Each row is a point on a tangle of strands that fork and nearly touch. The rows are in no order.
Two points are linked if the straight distance between their rows is under 92.1. Some points are linked to none.
Z_522: 28.8 40.4 11.7 6.9 -9.7 6.3 -16.7 36.1 29.8 41.4 -11.6 1.8 25.8 18.2
 -12.3 28.7 33.8 -13.9 23.8 -10.6 -2.1 2.5 -20.5 3.6 14.0 1.2 9.1
Z_776: 13.2 39.4 30.4 -11.5 -2.7 -25.4 27.7 5.3 -1.7 1.8 3.4 -7.9 -29.4 10.4
 -32.2 26.1 67.8 -26.3 13.3 8.7 -15.4 -28.3 -18.4 -23.7 -2.6 -9.6 18.5
Z_280: 32.6 11.3 24.8 7.3 -12.0 -8.8 0.1 21.7 35.1 13.2 2.7 7.6 35.2 -1.8 19.1
 6.1 14.8 -0.5 23.8 -11.1 32.4 10.6 -19.7 13.8 5.8 9.5 -11.9
Z_311: -3.1 18.4 21.1 12.4 -21.0 0.6 -34.8 6.3 4.4 2.6 44.9 -8.3 -3.3 30.7
 -43.6 -0.2 25.3 -25.5 52.2 1.1 20.9 -18.8 -4.8 -36.4 18.4 -3.5 10.7
Z_598: 1.0 -8.0 4.1 18.0 -6.5 39.5 -20.2 16.0 -14.6 28.6 25.5 22.1 11.5 -39.3
 3.9 -9.4 -23.0 36.6 38.3 -16.0 -4.0 15.5 1.6 -32.9 10.0 -20.0 -3.5
Z_374: 18.5 8.2 28.3 16.1 28.0 -12.1 -24.4 -1.5 -4.9 -15.0 -41.3 -3.8 13.5 -3.7
 -19.2 -0.5 19.1 15.8 -15.6 25.3 18.7 -4.5 14.9 22.0 13.1 -21.0 -12.6
Z_182: 2.4 -11.0 -5.5 32.8 -19.8 8.5 -24.8 29.9 17.0 11.3 -22.6 -19.3 8.4 -2.9
 43.8 7.1 -19.9 53.5 19.5 -6.1 -19.1 1.4 -0.6 39.7 26.1 2.8 -26.8
Z_685: 17.6 6.4 -4.9 -25.5 13.3 -4.5 5.5 -10.5 -15.4 5.4 22.2 11.5 -3.8 9.2
 11.2 21.9 43.3 -15.7 -17.0 2.3 24.2 27.2 -21.4 -2.3 -35.0 -18.5 -3.8
Z_331: -17.9 23.4 -17.4 -32.9 7.3 31.1 -12.1 -2.9 11.0 13.4 -10.9 0.8 -31.6
 29.2 -15.1 13.1 15.5 -28.5 -33.0 -11.9 -10.4 9.1 23.0 -3.7 -47.6 20.9
 7.1
Z_841: 18.2 43.0 0.3 -25.1 -14.0 -22.6 -0.9 -18.5 -1.5 -10.6 -51.6 -12.5 -9.3
 26.8 17.4 25.8 18.3 22.7 -6.4 25.4 -3.7 -25.1 0.9 32.4 17.3 8.5 -40.9
Z_505: -17.1 -3.8 -42.6 17.8 15.4 23.6 -36.7 -15.8 -20.6 -16.8 -27.5 -14.3
 -12.7 18.2 42.6 -16.7 7.2 18.3 -6.7 15.2 -11.4 -1.9 -2.6 21.7 25.5 25.0
 0.4
Z_545: -9.7 3.1 -38.1 -14.4 -36.0 14.0 7.3 -19.0 -1.6 -5.3 -46.1 35.1 -42.0
 10.8 35.3 -25.0 -0.5 0.3 -11.2 11.0 -2.2 -40.3 32.8 4.5 -23.0 63.1 15.2
Z_572: 3.0 -47.3 -4.0 24.0 5.9 5.1 23.9 15.1 0.4 -17.9 -11.2 45.2 32.2 -37.6
 20.6 -7.2 4.2 0.5 6.3 -10.3 -27.4 -15.6 -19.2 -22.3 6.2 -15.5 1.2
Z_913: -9.5 11.6 9.8 -35.7 9.4 -5.5 44.5 -8.9 7.9 11.8 19.1 11.8 -31.4 12.3
 -11.5 27.3 23.4 -16.9 -39.3 -7.4 6.5 0.3 -5.0 17.6 -29.4 38.9 19.3
Z_548: -28.5 17.2 12.2 27.5 -34.4 27.7 -30.7 28.9 -0.4 18.0 14.9 9.7 -26.8 15.7
 -39.1 -3.3 26.7 -2.4 7.1 -12.7 -24.3 -0.9 2.0 -33.1 -8.3 -6.2 17.6
Z_333: -20.7 -23.8 -10.3 21.0 9.6 4.1 -4.7 -6.8 -0.5 9.6 42.9 -23.7 -14.6 -12.2
 -15.0 -8.3 -6.0 10.8 -0.5 2.2 -18.5 -0.7 -1.8 17.2 34.5 17.7 10.9
Z_765: 32.5 21.7 3.3 -5.2 -16.1 3.0 -9.6 12.0 14.8 -16.1 5.4 -3.6 -24.0 19.1
 34.5 23.8 32.7 -1.9 33.9 -33.3 13.8 -24.5 -20.9 -11.0 -7.6 -11.1 25.6
Z_34: 8.0 -17.7 -34.1 -3.9 8.1 22.2 -1.2 -21.3 4.1 -6.5 -13.5 27.7 -14.3 -8.0
 7.8 -6.5 -7.7 -13.7 -35.8 -2.5 -33.1 -7.4 28.0 -12.9 -37.5 5.6 22.0
Z_746: 18.7 49.0 35.9 -25.7 8.4 -9.1 -19.6 -16.3 6.7 -36.5 -19.6 -32.0 -13.2
 25.7 13.2 14.8 24.3 23.0 4.5 18.8 20.4 -30.9 5.5 16.9 13.5 7.3 -26.6
Z_459: -18.1 -11.8 -8.7 26.5 4.3 -1.2 10.6 -6.1 20.7 5.0 7.4 -20.8 -27.8 -10.8
 -2.4 -30.8 -63.3 -31.5 -34.1 -28.3 -34.5 6.3 2.2 8.6 -15.1 17.5 2.7
Z_666: -40.9 -38.1 -18.9 -5.0 5.9 19.9 9.7 7.5 -15.0 14.2 31.5 26.7 48.2 -25.9
 8.6 -21.6 -46.0 -20.1 -11.4 0.6 -18.4 -4.0 4.9 -28.9 26.9 18.0 19.5
Z_24: 19.6 1.9 -14.1 5.1 -2.1 -42.8 10.6 -27.6 6.3 33.7 21.4 -21.7 -6.3 -15.1
 2.6 21.5 2.5 10.8 23.4 13.6 22.1 18.3 12.1 16.0 34.4 -15.1 -35.4
Z_818: -10.6 -22.7 -36.1 8.1 15.1 22.9 -41.3 5.4 -14.3 -1.7 -6.4 -8.0 3.9 -5.7
 58.9 -23.8 7.5 -11.9 -2.3 0.9 -1.8 14.6 5.1 -10.4 7.7 -11.6 4.1
Z_395: 7.8 -12.2 15.7 0.7 17.4 -0.2 -19.5 29.2 -9.7 -0.6 10.8 -14.0 27.8 -28.0
 -17.0 -31.6 6.0 7.6 34.2 16.5 28.0 34.2 -5.2 11.6 19.4 -45.1 -40.3
Z_340: 25.9 26.0 52.7 -35.4 -13.6 -28.1 26.8 18.4 -2.2 -3.7 55.3 -25.1 14.5
 11.0 0.5 31.0 37.1 -12.5 5.2 16.7 43.4 11.4 -23.7 -36.8 -3.6 -52.5
 -20.6
Z_831: 19.9 -18.3 23.0 -33.6 2.1 -1.4 17.5 -16.8 6.6 -29.7 24.7 9.0 15.6 -9.8
 -9.7 -16.7 -3.8 -31.8 8.5 -3.5 29.9 5.9 -21.0 -24.6 -9.5 -8.7 11.5
Z_288: 19.4 39.6 20.7 -8.4 20.4 9.4 -6.0 7.4 -24.3 17.3 4.3 -15.7 -26.2 16.5
 25.4 27.7 54.0 -33.2 11.4 -11.8 -17.2 14.4 -15.6 -42.5 -34.1 -40.2 15.7
Z_726: -10.1 8.2 -13.9 -5.0 -41.9 -10.7 0.9 -0.2 2.7 -18.3 -45.7 23.1 -2.5 16.2
 8.0 -2.4 -10.0 20.3 23.9 0.9 7.2 -46.7 9.2 9.9 38.9 30.6 4.1
Z_562: -1.8 2.5 25.4 -24.4 -16.9 -0.7 -2.8 7.2 -10.7 -9.7 59.9 -11.1 4.5 39.7
 -45.3 -0.3 32.9 -29.2 44.9 8.1 31.3 -16.7 -4.9 -55.5 -12.1 -30.0 25.3
Z_752: 13.6 39.0 7.8 -3.1 6.6 -3.3 -12.6 19.3 -8.7 -13.9 -22.4 -9.3 -25.3 32.3
 34.8 20.8 59.7 -26.2 11.8 -23.8 17.6 -18.4 -7.4 -21.9 -31.6 -21.9 11.8
Z_484: 30.4 -6.7 38.3 6.2 22.6 -8.4 -1.6 24.8 4.0 -30.8 -16.0 -10.3 26.1 -33.3
 -22.8 -23.8 23.1 31.6 6.6 33.1 30.1 1.3 11.6 13.7 15.6 -50.8 -22.5
Z_298: 7.4 32.9 22.1 -12.6 27.4 -20.0 23.1 17.3 13.5 14.5 3.5 -36.3 30.9 -20.6
 -1.2 24.3 26.3 2.5 21.3 -21.8 11.4 18.4 7.3 14.2 9.1 -29.3 11.0
Z_526: 37.2 12.4 35.3 -37.1 10.9 -8.6 36.5 -12.9 -15.4 -3.0 8.4 12.0 5.3 -25.3
 -17.2 -21.6 22.8 -26.3 12.0 5.4 14.8 21.9 -27.1 -53.2 -29.8 -28.0 27.9
Z_271: 39.6 2.9 61.0 -17.9 -20.0 -33.7 31.0 -13.3 18.9 -14.0 19.7 9.3 23.9 -4.5
 -5.7 3.2 26.0 -6.8 4.7 17.7 53.8 11.9 -7.1 -38.0 -11.7 -39.9 -20.2
Z_153: 3.2 -4.8 33.2 5.5 -0.5 22.7 -1.4 26.4 -13.7 11.3 30.8 4.7 5.4 -31.6 5.5
 -16.3 5.8 38.9 24.5 -22.0 -8.2 17.4 -1.8 -27.8 -27.6 -33.1 23.1
Z_142: 41.9 -0.8 32.3 -7.6 -7.4 -7.2 6.2 -19.6 10.6 -25.4 25.8 23.4 14.8 3.8
 1.1 -7.2 24.9 -9.1 23.8 -7.3 46.1 16.7 -29.1 -31.6 -16.9 -15.8 -29.8
Z_786: -40.6 -18.4 -13.5 28.2 -2.5 -31.9 -1.9 1.0 -16.5 2.9 -23.4 3.4 -28.0
 -12.6 -30.5 -23.9 -27.5 -31.4 -18.2 17.8 -24.8 -28.9 22.5 -3.8 18.7
 11.0 -13.9
Z_213: 24.3 -16.8 -9.8 9.4 11.3 -20.5 -9.8 -15.4 -1.1 -21.3 -47.3 6.6 1.6 5.6
 8.7 20.7 9.4 9.1 -28.5 40.2 18.1 -6.2 -3.1 21.0 25.6 -7.1 -14.6
Z_784: 5.6 37.1 -16.6 -25.7 -8.3 -33.4 25.1 -39.7 -13.7 -39.6 -61.9 -12.3 -12.9
 39.7 -2.2 14.6 -2.1 31.8 -7.2 17.5 21.3 -10.9 27.8 43.4 5.4 5.5 -49.3
Z_210: -8.3 -8.5 16.2 14.9 -23.9 7.5 -4.5 28.7 19.5 -1.0 13.3 -3.6 -7.0 -9.3
 -19.3 -20.0 -24.4 -2.8 -9.3 -49.8 -19.2 30.7 -17.2 2.8 -37.7 -7.6 2.5
Z_880: 3.4 19.9 24.9 -18.9 19.2 -28.5 15.9 6.0 11.8 2.0 20.2 -23.6 18.5 7.4
 -33.9 27.5 15.5 -10.1 -21.0 5.4 30.3 12.0 4.3 9.9 0.3 -28.5 1.6
Z_410: -8.6 23.1 7.0 9.7 -36.2 -2.2 -24.3 6.0 -2.6 18.7 -26.0 -3.8 1.4 27.6
 44.3 13.5 -18.2 66.5 19.6 -0.9 9.5 -9.5 11.7 31.6 27.1 23.8 -27.3
Z_546: -37.4 -21.4 25.9 8.4 -18.6 -11.8 8.8 0.1 21.4 28.2 23.0 -29.6 -22.1
 -25.0 -29.0 -26.1 -16.3 -21.6 -13.0 6.9 -42.2 -2.2 22.8 -21.2 -1.7 2.7
 21.6
Z_110: 6.3 -31.4 10.5 4.8 25.6 -17.2 51.9 6.0 -8.2 -5.0 19.2 -12.5 46.9 -35.0
 -1.3 7.2 -35.8 -3.9 12.9 -31.9 -20.4 44.6 -33.6 -15.9 -17.9 -47.7 -33.5
Z_974: -23.4 23.0 -25.8 -20.2 -18.0 10.5 -4.4 0.5 -6.8 -0.2 -63.4 12.6 -56.9
 21.4 18.6 5.1 19.0 -19.4 -5.3 5.6 -6.7 -37.2 31.7 -18.9 -3.9 30.8 12.1
Z_665: 3.8 -2.0 18.6 -2.2 -1.4 -19.8 -3.9 -35.3 1.7 -33.2 24.4 -12.5 -27.9 20.6
 -14.2 -12.2 26.0 -1.8 14.1 -2.4 49.7 -7.6 26.5 -11.8 -28.3 -0.7 -16.8
Z_785: 18.5 26.8 17.9 -26.3 -19.1 11.8 0.8 4.0 26.1 -13.9 0.0 12.8 -38.9 13.2
 13.5 20.7 2.3 -25.9 -1.0 -35.3 -6.1 -16.9 -9.4 -21.3 -27.5 14.9 16.1
Z_151: 13.4 -16.1 -8.1 12.2 15.7 29.5 -13.6 38.4 -7.5 2.3 -18.3 29.0 45.5 -48.7
 -13.3 -25.7 -39.5 -13.0 9.3 11.0 -0.7 13.0 -31.0 10.1 25.8 0.8 -6.0
Z_388: -7.1 -12.7 -17.9 43.7 -12.7 -6.4 -9.2 7.9 31.1 -0.4 -8.1 -20.5 -30.5 1.8
 -28.8 -2.5 -33.6 -7.5 -3.8 -31.0 -36.6 -1.6 13.6 3.3 11.2 -5.0 4.6
Z_195: 5.9 -8.2 23.3 -14.7 2.4 2.7 -10.7 11.4 28.9 -7.0 24.2 -16.9 15.7 14.3
 -36.7 17.9 21.5 -15.6 -8.3 9.2 -2.7 13.0 -16.4 -2.7 2.9 -20.4 9.4
Z_596: -22.2 8.5 6.2 2.1 -13.7 25.6 -16.0 -18.8 3.1 22.0 31.3 11.4 -19.9 -14.2
 14.3 -7.4 -16.7 6.1 2.6 -26.2 -16.6 -8.4 26.2 -42.7 -0.2 20.1 35.9
Z_120: -5.2 -31.3 -10.6 14.1 5.7 -10.0 0.0 -1.5 -3.4 -16.7 -45.9 9.7 24.9 1.4
 49.0 8.2 -4.3 22.9 -31.6 33.8 -24.8 -27.6 -9.0 27.3 17.1 11.4 -11.3
Z_164: -36.8 -31.8 -20.1 26.8 0.3 22.5 0.3 11.1 -1.4 18.1 34.7 9.0 35.6 -29.8
 42.1 -48.6 -49.4 23.0 -12.4 2.4 -6.9 -10.4 4.1 30.9 9.3 33.6 -1.7
Z_778: 3.4 21.4 17.3 9.6 27.2 0.3 11.2 4.3 18.3 2.6 -14.7 -6.8 -6.2 2.9 -7.5
 -4.5 34.9 15.6 -18.3 -9.9 3.4 -0.4 2.9 39.6 -10.7 29.7 32.0
Z_807: 13.9 6.8 -7.2 -30.1 11.3 5.8 -1.9 10.0 1.6 -15.0 -23.4 -8.6 -4.5 -24.1
 -30.9 -3.5 2.6 -35.6 -1.6 -4.5 -45.5 -7.9 1.0 -20.8 6.2 -21.2 24.0
Z_622: -33.4 47.8 -12.8 13.3 -5.0 33.9 -26.3 -32.4 -9.2 -11.1 -46.1 0.3 -26.4
 65.3 -8.3 2.9 -0.7 47.7 -6.3 19.7 -15.3 -13.5 1.3 27.6 28.1 70.0 4.3
Z_781: -42.6 -39.1 5.6 19.3 12.4 -4.4 16.6 16.7 -2.7 0.7 29.5 11.9 41.8 -34.1
 23.4 -43.7 -69.8 -2.7 0.0 -9.6 -3.2 -17.9 1.8 -0.3 16.6 17.4 -10.5
Z_270: -31.5 -26.1 -33.1 15.4 -6.3 16.8 15.2 -8.3 2.2 14.0 24.6 49.0 -13.1 1.3
 -8.9 -6.4 -20.7 -16.1 -50.0 -1.8 -8.2 -5.2 -7.7 11.0 -12.6 54.2 35.0
Z_143: 25.0 63.9 14.7 -25.5 -13.9 -14.4 -13.4 23.6 -5.0 15.6 -19.2 -12.7 -30.0
 14.2 -22.8 25.1 35.0 -16.4 24.8 -2.9 0.5 -35.3 -0.4 -1.1 5.1 -17.5 24.4
Z_657: 2.0 -12.0 -12.5 2.4 -47.6 -2.6 -28.4 17.7 11.0 -8.3 -17.1 -15.1 -30.5
 16.1 -7.1 5.4 -20.0 -9.9 -6.1 -12.7 -8.2 -3.1 3.6 7.3 6.0 -7.7 -12.9
Z_419: -12.2 -12.3 -42.3 -17.9 -12.0 5.2 24.2 -9.7 10.9 18.5 10.3 32.1 -19.4
 23.2 -16.2 27.3 0.6 -16.7 -32.6 0.8 -1.6 -1.0 2.6 31.1 -19.5 47.0 17.0
Z_406: 25.2 12.2 45.5 -8.5 32.5 -24.9 59.7 19.5 15.5 11.0 10.4 -35.3 50.4 -39.9
 -1.1 13.0 15.3 5.4 15.3 -9.1 23.7 46.3 -2.3 -8.7 -6.7 -50.6 11.5
Z_715: -29.1 25.6 -37.8 4.0 -28.2 31.3 -23.2 11.5 -6.2 11.7 -36.3 -1.2 -50.2
 59.7 14.9 15.0 42.6 3.3 10.0 9.2 -2.1 -28.5 22.4 -3.8 3.4 37.6 28.9
Z_35: -23.6 -32.5 -23.2 -4.8 -19.1 -14.9 9.1 15.6 -15.6 20.4 22.0 -8.2 6.8
 -14.4 19.1 -0.9 -9.6 -28.5 7.7 -8.4 -8.5 26.1 -6.4 -6.4 -1.6 -23.5
 -11.2
Z_326: -15.2 -26.5 -14.2 31.8 -1.7 24.9 -3.7 -8.8 1.5 -3.8 14.3 53.3 3.4 -18.6
 -6.9 -15.2 -44.8 10.5 -33.6 -18.3 -12.6 -2.0 2.1 -6.9 -8.2 28.6 46.2
Z_324: -20.5 6.2 -34.4 15.8 17.6 -10.2 7.6 -25.5 -19.9 -32.9 -49.9 -10.9 22.8
 22.6 19.6 -9.5 -62.7 51.6 -9.3 19.9 -19.6 -27.7 7.0 56.9 23.5 26.6
 -37.0
Z_967: 0.3 -24.2 -3.1 -15.9 -3.6 -3.0 15.3 9.3 -30.4 -5.4 13.1 19.5 31.0 -28.4
 -2.6 3.3 -11.4 -5.7 18.6 -22.2 -9.2 30.5 -15.3 -26.0 -18.9 -51.4 -22.7
Z_138: -12.1 -28.9 -39.5 -3.6 0.3 -11.6 -11.4 4.7 -18.2 6.6 -8.1 -14.4 -29.4
 6.1 33.9 6.7 11.6 -28.1 -6.7 -8.2 7.3 15.5 2.0 -3.9 0.8 -11.8 20.7
Z_658: 15.5 -10.4 20.8 23.9 -3.5 3.6 -0.9 48.9 42.6 7.8 -11.4 -16.5 28.6 -24.8
 27.5 -2.2 -22.7 18.8 25.3 -15.4 4.8 6.5 -10.0 37.7 21.6 4.3 -19.1
Z_704: 31.7 15.9 -11.6 -24.7 19.3 -15.7 10.7 -33.1 -10.0 5.7 11.8 13.9 24.1 1.4
 -2.4 12.1 29.7 -8.8 -1.6 18.4 47.1 25.5 8.4 12.8 -15.2 1.1 -12.8
Z_578: -13.1 8.6 8.2 -25.3 3.6 -3.7 16.2 0.0 8.5 20.9 19.9 6.6 0.4 -11.5 -9.9
 -9.7 -11.1 -27.2 -10.4 -24.3 10.7 15.7 -1.8 12.2 -12.9 33.1 34.2
Z_796: 9.9 -11.8 -16.8 0.2 25.3 14.3 -2.5 -9.6 3.5 -3.4 -7.9 12.3 8.0 -33.1
 -21.6 -29.9 -12.9 -13.0 -6.1 -5.5 -32.4 8.2 16.0 -13.2 -13.3 -10.7 12.5
Z_998: 12.7 20.4 23.7 -2.5 -12.3 9.6 -3.7 7.2 -7.5 8.4 28.5 -9.6 -22.0 -4.0
 -8.6 -16.8 -1.2 13.1 19.2 -42.9 2.4 28.2 -0.9 -19.2 -46.9 -22.8 7.1
Z_504: 8.1 39.7 0.1 4.7 23.6 -15.0 3.2 -21.3 3.8 3.4 -25.7 -13.2 -25.2 32.4 5.5
 9.8 42.2 20.2 -4.3 14.7 35.3 -8.5 13.2 39.7 -3.0 27.2 29.0
Z_82: -9.5 -45.4 -10.1 32.1 -1.3 3.1 14.0 5.1 -7.9 -3.6 -2.4 52.9 8.2 -26.4
 20.8 -5.1 -28.0 -13.0 -30.4 2.7 -33.1 -21.9 -24.1 -19.6 4.1 9.0 29.7
Z_779: -5.2 -7.6 22.3 15.8 13.8 12.1 -8.1 -3.9 21.6 19.0 40.0 -26.5 -14.6 -15.1
 -47.3 -1.9 8.8 -7.4 1.7 2.0 -30.3 9.9 -3.6 -8.9 14.0 -1.0 29.6
Z_364: 1.9 -1.3 9.7 -17.2 16.9 -10.7 9.7 6.4 11.8 -8.4 7.9 -5.5 8.2 -11.5 -6.9
 -16.7 -1.9 -8.8 -32.5 -6.2 19.9 15.0 -22.7 55.2 -7.1 26.0 18.9
Z_472: -20.2 -29.3 -41.4 22.3 4.9 31.4 0.3 2.6 -29.4 14.8 36.3 47.3 39.8 -43.6
 -5.3 -37.8 -43.2 3.1 6.1 3.8 -16.5 4.7 -3.3 -16.2 13.7 6.2 -3.0
Z_342: 9.8 1.5 -25.3 -25.2 -54.6 0.6 15.8 -10.5 15.6 -4.3 -27.3 33.4 -12.1 10.0
 14.0 -3.3 5.8 11.0 2.8 9.9 1.6 -37.0 5.1 17.5 0.9 45.8 15.8
Z_379: 21.7 -5.5 -13.3 -2.6 20.1 16.7 -36.8 -28.0 19.2 -22.6 -16.6 -2.9 5.2
 10.3 41.9 3.0 23.2 -9.4 8.1 -7.2 -4.3 5.1 5.6 -20.5 -4.7 1.1 7.9
Z_282: 13.5 -0.6 48.0 -8.4 -16.7 -17.5 1.6 21.0 -6.9 7.3 49.0 -20.4 20.3 36.0
 -9.7 29.9 39.8 -24.7 33.5 16.5 53.4 1.2 -18.3 -50.4 2.1 -56.1 18.6
Z_827: 8.2 20.6 -22.3 2.2 25.3 -27.6 4.6 -33.2 -10.8 -42.9 -54.5 -25.0 15.1
 27.5 9.4 -2.3 -25.6 32.2 -17.9 20.1 1.2 -9.4 13.5 52.3 15.9 9.8 -57.1
Z_426: 5.6 -33.0 20.7 2.8 0.0 20.0 -16.4 32.4 1.7 9.9 18.0 -13.4 27.3 -14.9
 -33.5 -28.3 5.5 -7.8 38.5 3.2 3.5 49.3 -12.7 -26.1 -7.8 -52.8 -15.6
Z_384: 15.1 32.6 5.6 -25.9 -9.8 12.5 -11.6 22.0 3.0 16.4 -8.0 2.0 -15.5 -1.0
 -31.3 17.2 29.1 -22.5 14.2 -2.4 -25.5 -18.2 8.5 -32.1 1.6 -16.4 62.6
Z_382: 31.4 -24.6 30.0 -10.1 28.6 -14.8 76.0 16.3 10.0 -6.2 13.7 -30.1 62.1
 -40.5 -10.9 15.2 -21.6 14.8 6.5 -5.7 4.4 57.2 -23.3 -22.4 -23.3 -67.2
 -3.5
Z_581: -31.1 23.2 -26.9 26.6 2.0 19.7 -3.2 -35.5 -22.3 -17.3 -48.6 -5.2 1.9
 35.7 10.2 -16.8 -41.1 65.1 -6.2 11.9 -17.9 -14.7 0.5 44.9 35.1 59.0
 -9.3
Z_11: -1.1 14.8 9.3 0.8 -30.4 -1.8 -42.2 13.6 2.9 -12.8 6.6 -22.2 -31.5 26.9
 -11.3 8.5 8.5 -5.7 30.1 2.7 15.0 -26.1 -0.9 -7.6 27.1 -15.8 -11.0
Z_515: -10.1 -42.5 -24.1 37.0 7.7 21.6 -15.5 7.8 -17.1 17.4 25.0 42.6 25.6
 -33.1 -4.2 0.9 -39.7 32.0 20.4 4.7 5.1 10.4 -5.1 -5.5 33.1 -8.6 -19.7
Z_370: 8.2 27.2 1.8 -6.4 -24.9 7.9 -34.7 -7.5 -11.2 39.1 -4.7 14.2 16.9 13.2
 26.6 21.2 -18.5 59.0 40.0 14.4 29.4 -11.8 25.8 -4.1 23.7 19.8 -17.9
Z_949: 2.6 -0.1 -14.7 -8.1 5.3 -8.1 -12.3 -23.2 -14.7 -1.4 9.5 0.8 -24.0 23.9
 -18.3 50.0 -6.2 10.0 -51.0 14.5 20.4 23.7 3.6 33.3 -19.2 -4.1 -18.9
Z_98: 36.7 27.7 46.8 -8.4 14.8 9.3 4.4 1.0 -27.7 17.8 11.6 2.7 -11.4 -2.3 0.0
 5.3 35.8 -3.1 23.5 -5.6 8.5 18.6 -26.4 -57.1 -44.6 -50.7 31.4
Z_964: -27.0 -22.5 -2.1 10.3 0.2 -24.4 18.6 -6.4 -2.6 6.3 3.9 -19.0 -12.6 -34.5
 -32.3 -44.8 -64.7 -38.2 -13.5 2.6 -32.5 -6.6 8.2 -15.3 1.9 0.7 0.1
Z_832: 8.9 15.9 -4.9 -22.3 18.2 7.8 -23.9 -28.7 12.0 -28.6 -16.1 -18.8 -20.3
 15.6 23.1 -6.0 25.5 2.8 1.0 8.7 -0.4 -30.1 25.2 -2.2 -4.3 26.9 -8.0
Z_840: -16.1 10.1 -13.1 -16.8 11.7 7.0 -19.9 -9.3 -3.0 -8.2 -18.4 -1.4 -21.9
 34.0 -22.2 23.3 7.5 -5.0 -36.7 3.9 -6.8 3.3 15.1 27.5 -28.6 22.3 -31.5
Z_350: 28.0 21.6 -12.4 -7.8 29.9 -36.0 8.8 -38.9 -5.0 6.5 -8.0 -8.8 23.3 -7.9
 -5.8 27.1 -6.4 13.3 10.0 12.5 40.5 5.1 30.7 12.9 30.3 -2.0 -18.6
Z_425: -22.5 -10.2 -18.1 18.1 -17.5 -40.0 18.0 -7.0 4.5 -2.5 -39.0 -1.6 2.3
 -1.5 -3.3 -9.8 -22.6 -8.6 -1.3 16.5 -3.5 -37.7 14.3 25.8 33.6 23.3 -8.6
Z_295: -30.7 -30.6 -23.9 10.8 -1.5 -11.9 0.7 -15.0 -7.1 13.1 39.0 -16.1 -4.2
 -7.5 22.9 14.7 -35.7 11.2 -12.2 2.7 -31.2 -7.8 10.3 28.9 21.0 15.9
 -20.6
Z_932: -13.3 4.8 -47.5 -23.1 10.1 41.2 -17.4 -20.7 5.5 8.5 -5.6 6.5 -36.9 5.1
 -3.6 -21.0 -17.6 -31.0 -49.5 -2.5 -36.7 10.9 38.0 -11.8 -46.0 30.2 -0.9
Z_614: -12.9 -13.6 7.9 -18.5 9.9 -19.9 16.8 -15.1 -32.9 -1.5 30.4 -2.2 -7.6
 -1.3 -7.4 15.6 1.2 -6.1 -40.7 2.7 29.6 33.7 -6.7 12.2 -37.3 -11.8 -19.8
Z_219: -4.0 45.0 -11.2 -15.7 -10.3 -11.2 3.4 22.3 -32.3 -1.3 2.8 10.6 -19.6
 20.0 -22.9 22.5 42.4 -13.7 12.3 -31.5 -7.8 1.9 -15.2 4.7 -15.4 -13.9
 -23.2
Z_719: 16.1 -9.6 -25.0 -1.4 32.5 -4.0 26.7 -41.8 7.1 -9.6 -13.5 11.0 -1.6 -17.3
 11.0 15.4 -1.6 3.0 -31.3 7.2 -26.0 -15.1 11.4 20.6 -8.8 22.1 8.9
Z_881: -18.3 46.7 7.6 -3.4 15.9 1.9 -19.6 -20.5 -3.4 -5.7 -52.1 -12.3 -16.8
 68.3 -9.0 18.4 27.1 33.7 -2.3 25.3 13.0 -25.6 6.3 33.8 20.9 46.2 7.6
Z_782: -29.7 -17.4 -23.5 18.6 -28.8 46.9 -18.5 3.1 1.4 20.3 14.1 15.8 6.2 -1.8
 42.7 -43.4 -28.9 23.6 -32.5 9.8 -11.0 -2.7 2.6 25.5 -1.0 57.2 5.3
Z_245: -23.5 -67.4 13.1 37.1 -6.8 14.6 25.0 30.6 14.1 19.2 23.4 12.8 45.7 -29.8
 -22.3 -18.2 -39.1 -4.4 45.1 -2.8 -3.4 22.8 -8.9 -45.9 18.8 -28.1 0.7
Z_639: -0.1 -28.1 -23.1 0.8 10.7 -29.1 4.9 -17.7 -1.3 6.3 29.3 -17.0 14.7 -2.6
 -0.7 38.7 -26.4 1.6 -10.2 15.6 11.6 16.8 3.6 30.2 24.5 -14.9 -39.3
Z_965: -22.3 -27.3 -47.2 39.2 14.9 6.5 -11.3 -31.4 -20.5 -24.6 0.2 -6.2 -27.0
 0.4 13.1 -37.8 -6.9 -2.6 -19.0 10.1 -24.4 -7.0 -3.5 13.2 12.3 26.0
 -24.4
Z_677: 11.7 -44.1 35.8 3.5 -10.2 3.6 10.1 23.2 23.9 7.2 22.1 -16.1 11.3 -29.4
 -31.4 -27.1 -33.4 -6.7 5.2 -14.9 -24.3 42.7 -15.8 -18.4 -27.9 -36.6
 -5.6
Z_496: -0.5 -46.7 -5.0 29.5 9.9 12.8 -6.6 20.5 -14.4 -29.1 -27.2 28.5 34.1
 -25.2 47.3 -3.6 -8.9 9.1 -10.2 12.8 -32.3 -32.9 -32.0 3.8 20.2 -3.7
 -30.3

A fork is a point with three links. Follow the links from the first point to the second and name the forks in between, in order.
Z_949 / Z_827 -> Z_779, Z_818
Z_459 / Z_34 -> Z_964, Z_779
Z_546 / Z_796 -> Z_779, Z_34
Z_388 / Z_881 -> Z_964, Z_779, Z_818
Z_382 / Z_746 -> Z_818
Z_288 / Z_342 -> Z_964
Z_746 / Z_639 -> Z_818, Z_779

A fork is a point with three links, a tip a point with one. Leave the first point through the second and follow the links. Name the first fork or tip that comes.
Z_270 / Z_419 -> Z_818
Z_484 / Z_395 -> Z_782
Z_282 / Z_340 -> Z_785
Z_271 / Z_340 -> Z_964
Z_24 / Z_350 -> Z_34

Follow the links from the first point to the second, and from the first to the third. Name the last point that the two ways share.
Z_639 / Z_832 / Z_657 -> Z_779
Z_425 / Z_704 / Z_504 -> Z_779
Z_965 / Z_496 / Z_685 -> Z_818
Z_333 / Z_715 / Z_98 -> Z_964
Z_98 / Z_965 / Z_545 -> Z_964
